Each row is a point on a landscape with many valleys, with its height.
From any point a ball rolls to the lowest of the 2 points nearest to it. It stops when none of these is lower. Distance is the straight distance between rows; heights are no part of it.
j_456: [127 111  84 151 189 103 139 131 143 192 106 168 140 121 159 174 120 133
  95 133  93 122 173 144]  (h 5.17)
j_123: [114 133  46  86 139 133  53  80 121  92 145 179 174 127 151 106 109  83
  94 136 109 114 153 100]  (h 6.13)
j_595: [120  91 174 136 138 135 114 152 150 160 146 175 147 125  89 160  70  96
 176 117 156 111 170 117]  (h 4.70)
j_630: [ 82 142 113 164 181 146  96  90 157 150  91 117 131 144 147 174  67 110
  96 107 145  69 148  62]  (h 6.35)
j_782: [ 70 137  70 100  97 155 176  97 132 115 151  99 118 149 116  96 143 171
 192 177 135 143 209 108]  (h 4.00)
j_357: [141 132 128 155 131 116 189 158 129 143  63  56  94 115 106 156 111 139
 122 106 101 140  71 201]  (h 5.68)
j_282: [149 100 133 101 112 133  80 182 147 154 196 153 155 142 126 132 175 104
 166 150 101 131 145 139]  (h 4.91)
j_428: [101 180  96 144 121 144 101 118  99 134 165 167 147 107 153 119 133 128
  79 145 137 110  78  95]  (h 6.81)
j_432: [174 151 138 107  75 120 115 144  87  96 161 154 137 105 122  82 141 115
 114 122 136 148  35 156]  (h 7.56)
j_517: [ 77 135 125 120 116 157 158  99 149  79 110  44  82 160 131  86 144 150
 159 145 133 117 162  99]  (h 3.99)
j_941: [161 107 170 131 112 110 148 142 118 117 117 141 125 111 100 123 114 121
 140 108 149 144 109 156]  (h 5.87)
j_970: [ 98 153 152 146 105 154 118 152 130 130 161 108 115 134 131 135 149 129
 120 133 133 110  87  97]  (h 1.32)
j_612: [136 140 100 124 152 118  75  80 135  81  70  75 116 157 138 131  79  95
  97 100 126  88 112 108]  (h 3.88)
j_766: [146 125 153 120 130 128 124 104 114  88 134 132 120 126 155  93 186 144
  99 133 131 146 146  94]  (h 4.68)
j_539: [155  93 122 105 154 107  92 144 151 126 137 109 130 153 163 115 211 119
 110 144  61 153 163 139]  (h 6.40)
j_501: [132  94 126 111 144 128 105 155 155 170 180 156 149 146 145 137 191 127
 149 157  90 141 204 118]  (h 4.29)
j_15: [123 122  32  84 120 111  78  95 118  92 153 140 152 136 128 100 137 106
 127 155  99 136 143 144]  (h 5.55)
j_307: [159 142 133 106 100 118  90 120  93  74 153 160 136 111 148  75 166 114
  89 131 126 143  73 127]  (h 7.19)
j_71: [114 143 116 144 127 134 162 136 118 172 153 135 122 128 139 134 159 167
 135 156 136 137 161 112]  (h 7.86)
j_720: [105  96 139 108 152 141 116 128 167 130 143 106 118 160 141 129 178 134
 158 161  91 118 224 103]  (h 3.41)
j_200: [145 150 105 147 130 100 136 107 112 111  52  88 106 125 118 133  81 118
  85 105 125 120  68 166]  (h 5.04)
j_823: [108 113 138 153 180 111 157  85 145 138 103 152 117 131 160 142 115 149
 105 123 149 119 203  82]  (h 5.60)
j_417: [ 87 131 132 132 101 165  93 175 161 155 167  98 117 157  95 148 120 101
 177 155 119  96 108 127]  (h 2.25)
j_311: [128  78 117 108 136 104 119 133 162 152 137 155 133 152  94 136 109 114
 188 150 119 129 212 156]  (h 6.89)
j_337: [115 152 133 158 136 123 163 104 100 125 112 120 113 113 141 120 124 154
  91 129 155 126 100 116]  (h 3.31)
j_873: [119 125 169 145 127 158 120 195 160 176 154 112 124 123 120 184 146 121
 134 122  92 110 100 145]  (h 2.09)
j_26: [160 144 158 141 127 120 125 119  87 126 111 208 163  82 123 133  70 105
  87  91 162 126  69 135]  (h 3.59)
j_943: [133 145 122 140 143 103 132  82 124  87  61  70  94 139 134 110  97 128
  98 103 143 109 103 130]  (h 4.52)
j_966: [ 98 140 123 117  91 152 114 134 127  96 158  83 110 146 123 104 167 121
 149 146 130 123 114 105]  (h 2.65)
j_781: [183 133 190 145 135 144 196 178 105 186 142 171 149  73 143 167 163 178
 125 104 132 174 119 149]  (h 6.62)
j_292: [166 142 119 133  98 131 188 192 100 180 154 128 140 102 117 131 152 163
 155 132 118 161  70 195]  (h 8.22)
j_218: [133 117 128  99 144 123  69 111 148  70 120  83 114 149 155 110 175  94
 102 124  94 113 119 115]  (h 3.97)
j_605: [ 94  94 103  93 170 128 109  70 177 100 104  98 119 163 150 130 107 126
 153 129 119 108 237  90]  (h 2.88)
j_87: [119 129 204 144  97 152 120 175 146 123 118 106 126 122  80 158  77  96
 159  90 151 121  60 137]  (h 4.22)
j_202: [139 106  86 127 169  86 128  98 127 144 110 164 136 128 162 123 149 140
  97 141  98 150 186 136]  (h 4.64)
j_46: [ 81 123  53  74 160 147  93  61 166  77 116  64 118 156 156 116 118 122
 142 133  97 104 204  97]  (h 1.41)
j_158: [ 88 130 106 109  94 160 119 124 126 114 193 143 145 142 102 106 122 129
 185 164 157 126 167  98]  (h 6.94)
j_205: [130 129 149 144 160 113 147 103 121 108 104 102 103 129 167 114 165 155
  85 123 125 129 136 104]  (h 4.06)
j_984: [142 120 121 118 111 103 142 117 125  74  91  56  83 149 124  84 163 129
 137 133 111 143 108 162]  (h 5.56)
j_937: [137 158 183 154 146 141 123 138 127 115  70 103 122 101 135 171  99 108
  61  71 124 108  40 127]  (h 6.09)
j_752: [166 131 154 108 135 112  82 102 114  74 100 147 131 119 164 100 150  99
  57 103 120 118  88 113]  (h 6.79)
j_994: [187 128 189 119 106 148 160 209 117 184 175 150 146 104 134 149 189 168
 153 118 123 168 112 138]  (h 6.26)
j_538: [142 111  97 111 115 105 102 143 126 121 141 111 126 136 127 111 158 117
 135 151  94 142 112 173]  (h 4.71)
j_434: [130  99 148 131 148 130  71 161 152 162 135 181 161 130 107 169  84  69
 129 104 120  95 137 120]  (h 4.04)
j_155: [135 129 198 155 150 154 145 150 143 138  68 128 148  87  88 214  45 104
 118  49 145 122  66 147]  (h 5.34)
j_348: [163 152 147 124  85 142 148 177 100 153 181 152 143  98 125 120 149 139
 131 129 141 144  55 147]  (h 7.93)
j_661: [ 93 151 173 153  92 172 163 158 123 161 174 129 118 138  97 128 133 164
 186 158 172 122 146  86]  (h 7.59)
j_477: [ 84 112 168 131 148 158 111 142 183 156 135 108 114 162 125 162 138 119
 162 149 114  99 198  92]  (h 2.33)
j_558: [123 127 200 157 153 150 110 143 154 135  77 106 128 123 117 190  75  99
 100  62 135  95  77 100]  (h 5.75)
j_743: [101 125  59 105 108 115 182  77 109 106 142 133 126 133 116  86 125 182
 171 164 155 166 204 127]  (h 4.90)
j_503: [106 128 103 107 145 140  74  79 149  66 109  73 116 155 152 113 126 100
 111 117 123  91 135  89]  (h 3.08)
j_624: [108 128 102 109 128 123 140  75 130  57  94  53  92 154 141  72 148 135
 128 138 130 130 131 126]  (h 4.88)
j_265: [106 138 135 126  86 167 135 173 135 162 200 126 132 153  99 121 146 146
 204 176 150 124 152 112]  (h 7.32)
j_640: [125 129  43 107 132  91 117 108 129 111 101  80 117 143 142 102 154 133
 116 155  78 146 124 180]  (h 5.40)
j_660: [166 131 157 127 118 122 137 163 113 138 118 144 141  94 110 157 107 117
 123  95 121 138  61 181]  (h 5.38)
j_59: [111 179  83 157 118 134 126 112  90 143 133 162 144 102 139 127  88 132
  82 137 146 113  54 137]  (h 7.09)
j_75: [102 118  29  75 103 128 112  83 126  70 146  98 135 146 121  83 141 129
 161 164 107 151 158 154]  (h 6.15)
j_855: [145 122 148 109  79 135 115 174 130 115 169 100 112 145 116 107 179 119
 161 146 112 148 100 151]  (h 3.83)
j_541: [109  98  66 105 161 100 119  89 158 130 113 139 129 148 143 132 114 128
 137 144 110 127 209 129]  (h 3.92)
j_505: [ 97 154  65 114 130 147  68  98 121 118 173 169 163 129 157 119 133 110
  93 148 118  98 129  84]  (h 6.48)
j_886: [182 129 155 123 110 112 148 175 109 144 142 122 131 109 144 111 209 156
 117 128  92 178  93 167]  (h 5.46)
j_690: [143 121 122 134 110  99 175 145 120 123  88  66  93 135 105 111 139 137
 140 134 108 149 100 196]  (h 6.12)
j_975: [ 99 129  86 157 133 112 160 128 133 178 114 132 120 136  97 158  65 142
 164 150 142 122 153 159]  (h 5.98)
j_515: [191  97 162 117 159  89 107 112 125 103  65 166 141 111 137 126 111  89
  78  77 117 129 120 154]  (h 6.65)
j_859: [151 129 173 142 141 145  99 138 122 138 122 186 161  94 132 160  93  87
  78  82 136 113  76 108]  (h 2.84)
j_536: [ 75 133 140 131  92 164 186 112 136 103 128  89  97 160 100  85 132 166
 199 161 164 134 185  92]  (h 2.70)
j_402: [120 112 102 131 164 109 140  98 130 151 142 197 146 119 161 131 137 141
 103 135 136 131 210  92]  (h 5.16)
j_809: [180 114 144 110  76 114 158 178 111 125 146 100 123 126 103  89 182 140
 162 137 104 176  95 183]  (h 4.72)
j_274: [133  96 186 120 104 126 129 140 133 114 134 144 129 135  70 119  89 107
 189 122 166 133 146 135]  (h 5.42)
j_275: [ 67 149 118 159 158 139 129  97 141 142 119 113 122 143 127 148  84 139
 122 134 162  91 161  73]  (h 6.05)
j_485: [117 122 115 127 111 111 178  85 101 107 130 150 120 127 112  92 115 164
 157 143 183 149 177 121]  (h 5.00)
j_722: [147 122  65  99 138  86 109  69 120  69  90 109 123 134 151  84 129 122
 100 131 109 143 129 158]  (h 5.99)
j_208: [188 118 191 111  93 150 133 199 120 167 200 179 155 118 129 122 181 150
 179 136 146 155 145 111]  (h 5.90)
j_399: [170 101 166 104 103 130 111 158 128 125 185 170 148 123 122 109 172 120
 162 138 138 148 155 121]  (h 5.45)
j_928: [135 139 161 142 106 122 176 108  91 111 136 153 118 111 116  93 135 165
 132 130 180 153 129 103]  (h 4.23)
j_36: [136 150  75 149 133 114 171 123  92 174 157 158 141 116 151 121 169 192
 120 160 126 162 144 131]  (h 7.62)
j_19: [157 158 101 141 117 108 165 126  72 151 147 177 144  96 141  99 136 170
 102 145 143 161  91 151]  (h 7.29)
j_513: [147 120 145 134 152 138  60 140 143 145 111 174 167 124 132 174  85  58
  79  79 113  87  98 103]  (h 3.46)
j_871: [158 149 197 123 129 132  90 136 126  85  96 128 121 110 154 135 136  90
  56  75 122 113  37 117]  (h 6.43)
j_441: [132 119 141 149 188  97 156  74 131 128  64 136 110 122 157 141  88 135
  89  94 148 115 164 114]  (h 5.94)
j_848: [138 140 192 150 113 150 149 166 130 127 101 119 128  82  91 175  79 110
 124  71 137 128  38 162]  (h 4.85)
j_875: [118 121  91 160 172 106 157 123 135 185  92 150 127 114 122 188  62 135
 113 122 121 119 147 161]  (h 5.57)
j_109: [107 167 128 161 105 159 174 146 101 175 182 156 132 116 123 135 134 173
 140 148 172 133 122  96]  (h 7.85)
j_472: [ 92 184  65 154 127 123 112  83 103 116  98 110 121 129 132 126  79 125
  88 129 151  96  83 108]  (h 7.39)
j_929: [106 149 149 161 137 141 133 132 119 152 120 122 118 121 123 160 100 127
 108 111 145 108  88 115]  (h 2.48)
j_481: [173 116 107 112 133  80 110  94 107  83  84 150 127 117 126 101 107 104
  99 117 129 143 113 169]  (h 6.47)
j_450: [183 144 148 145 129 117 203 150  82 168 135 172 142  79 141 127 140 179
 119 120 147 173 101 160]  (h 6.95)
j_525: [162 120 139 120 117 113 123 154 123 119 140  93 116 143 159 105 233 150
 115 146  78 166 124 143]  (h 5.96)
j_374: [ 85 133 151 146 136 166  91 175 168 180 160 124 128 144 127 182 134 107
 141 143 106  89 134 104]  (h 0.95)
j_371: [159  85 172 132 181  95 129  95 149 110  57 141 122 124 135 140  87 101
 102  78 144 116 160 120]  (h 6.27)
j_306: [ 58 128 108 124 128 152 129  85 136 108 141 118 128 150 113 121  99 136
 166 147 163 107 180  79]  (h 6.46)
j_971: [ 83 134 165 148  87 167 126 172 150 147 141  94 115 152  67 144  79 103
 188 127 148  96  92 130]  (h 3.32)
j_389: [125  97  91 131 132 108 150 161 153 195 138 130 126 146  96 151 101 139
 182 163 104 135 172 189]  (h 6.44)

Call two points neighbours if one is among the 2 nearest of the other. Go from one point of each pair to the other, from neighbour to neighbour, staying as low as possible. Name the highest point that can't be avoided.
j_970 / j_503: j_690
j_15 / j_503: j_75
j_374 / j_859: j_660
j_855 / j_536: j_485

Where does a ball stop that starts at each point below?
j_36: j_374
j_432: j_374
j_371: j_46
j_109: j_275
j_941: j_374
j_155: j_374
j_975: j_46
